Each scene shows the same named points in several views. A view is turned or mirrored, shifted and resized as a whole, has a little noise and may leave points out.

Scene 1
View 1
j890: [  4   5  -4 -13   8 -14  -4   6   3  -7   8   7   3  16]
j290: [  5  -2  -5 -11   9 -23 -15   6  -9   1  16   6   5  23]
j216: [  8  -2  -8 -12  11 -27 -18   7 -10   1  20   4   8  27]
j367: [  1  -4  -3 -16   6   2   2   1  -2  -4   7   1  11  12]
j925: [  5 -26  -5 -13   6 -11 -22  -3 -37  18  25   1  16  31]
j318: [  6  -4  -8 -23  10   2   4   6   9  -7  10  -5  19  10]
j462: [ -1  -5   2  -5   2  -2  -3   0 -15  -1   2  12  -3  16]
j619: [  1  -4  -2  -9   6  -7  -5   0 -12  -1   7   9   2  18]
j15: [  6   1  -5  -9  11 -31 -18   5 -12   2  18   8   3  27]
j7: [ -1  17  -5 -13   7  -8   8  11  21 -19  -3   7   0   3]
j701: [  2   0  -6 -16   7  -8  -2   5   3  -6   7   3   9  15]
j240: [-2  7  0 -8  5 -5  3  4  2 -9  1 11 -2 11]
j268: [  1  -2  -3 -15   7   0   2   2   0  -6   4   2  10  10]
View 2
j462: [ -5   1  -7   4  -9 -25  22   6  -3   0   2   9 -13  -8]
j619: [ -8  -6  -5   9  -9 -20  17   5  -3   3  -2   3 -13  -2]
j216: [ -5 -18  -9  19 -11 -16  14   4  -6   7  -6  -1 -13   4]
j925: [ -7  -7  -5  23 -41 -18  34   7  20  18 -26   3   2   7]
j318: [-21   2  -2   2  -2 -10  -6   3   0   2 -12  -6 -34  11]
j890: [ -9 -15  -9  13   0 -15   4   5 -12   2   2  -2 -21   2]
j701: [-13  -8  -7   7  -1 -16   2   5  -7   0  -3  -2 -26   3]
j268: [-17   2  -3   0  -1 -16   4   3  -2   0  -3  -1 -28   2]
j7: [-13 -10  -7  -2  21 -16 -12   4 -23  -8  11  -5 -37   0]
j290: [  0 -22 -11  20  -8 -21  17   7 -12   6   2   3 -10  -1]
j240: [-10  -5  -8   1   7 -22   6   7 -14  -3   8   2 -24  -4]
j15: [  0 -30 -12  29 -14 -15  16   6 -10   9  -6  -1  -8   2]
View 3
j268: [ -5   0   1   2   5   4   2  -4   2   5  10  -7   2 -13]
j367: [ -5  -1   2   2   6   3   2  -4   3   3   9  -8   4 -13]
j240: [-10  -2   0  -5   0   8  -3  -9  11  13  13  -2  -3 -18]
j890: [ -2   5   4  -5  -8   0   4  -1   0   5  10 -10   2 -21]
j216: [ -6   1   9  -9  -6   0  11   4  -5  -1   8 -14  10 -21]
j7: [  6  12  -5   0  -6  -3  -6  -9  13  14  11  -1  -9 -23]
j290: [ -5   3   9 -11  -9  -2  11   5  -7  -3   7 -15   9 -22]
j619: [-11  -3   8  -8  -3   5   7  -1  -1   4   9 -10   6 -18]
j318: [  3   3   0  11   7  -1   1  -1   2   2  10 -11   1 -10]
j925: [-17 -15  19 -10   6   7  21  10 -19 -13   4 -20  23 -11]
j701: [ -1   3   2   0  -2  -1   3  -2   2   4  10 -10   2 -17]
View 4
j367: [ 8  2 -3 -5  5  7  7 -6  4 -1 10  7 -4 -5]
j15: [17 29 -6 -8 -7 -6 -8  8 -7  6  1  4 -1  2]
j318: [  8   3   1 -11   2   5  12 -14   5   0  11   5  -4  -9]
j619: [13 11 -6  0  3  3 -4  6 -1  2  6  7 -6  1]
j890: [14 21 -5 -8 -5 -1 -5  1 -5  3  4  2 -4 -1]
j216: [14 20 -4 -6 -3 -2 -3  4 -3  4  3  4 -1  1]
j268: [10  3 -3 -7  4  8  5 -7  2  0  9  7 -8 -5]
j925: [ 24  22  -4   6   6 -11   1  15   7   9   8  21  23   3]
j290: [14 22 -4 -7 -4 -3 -4  3 -3  4  2  3 -1  1]
j7: [  1   4  -5 -15  -4  17   1 -15  -5  -5   4  -7 -27  -7]
j462: [12  7 -8  7  5 10 -4  9  0  4  6  9 -9  4]

In a view up to two points have been moved. Name them for each view, in the order of its rows, or write none.
view 1: j216
view 2: j290
view 3: j240
view 4: j890
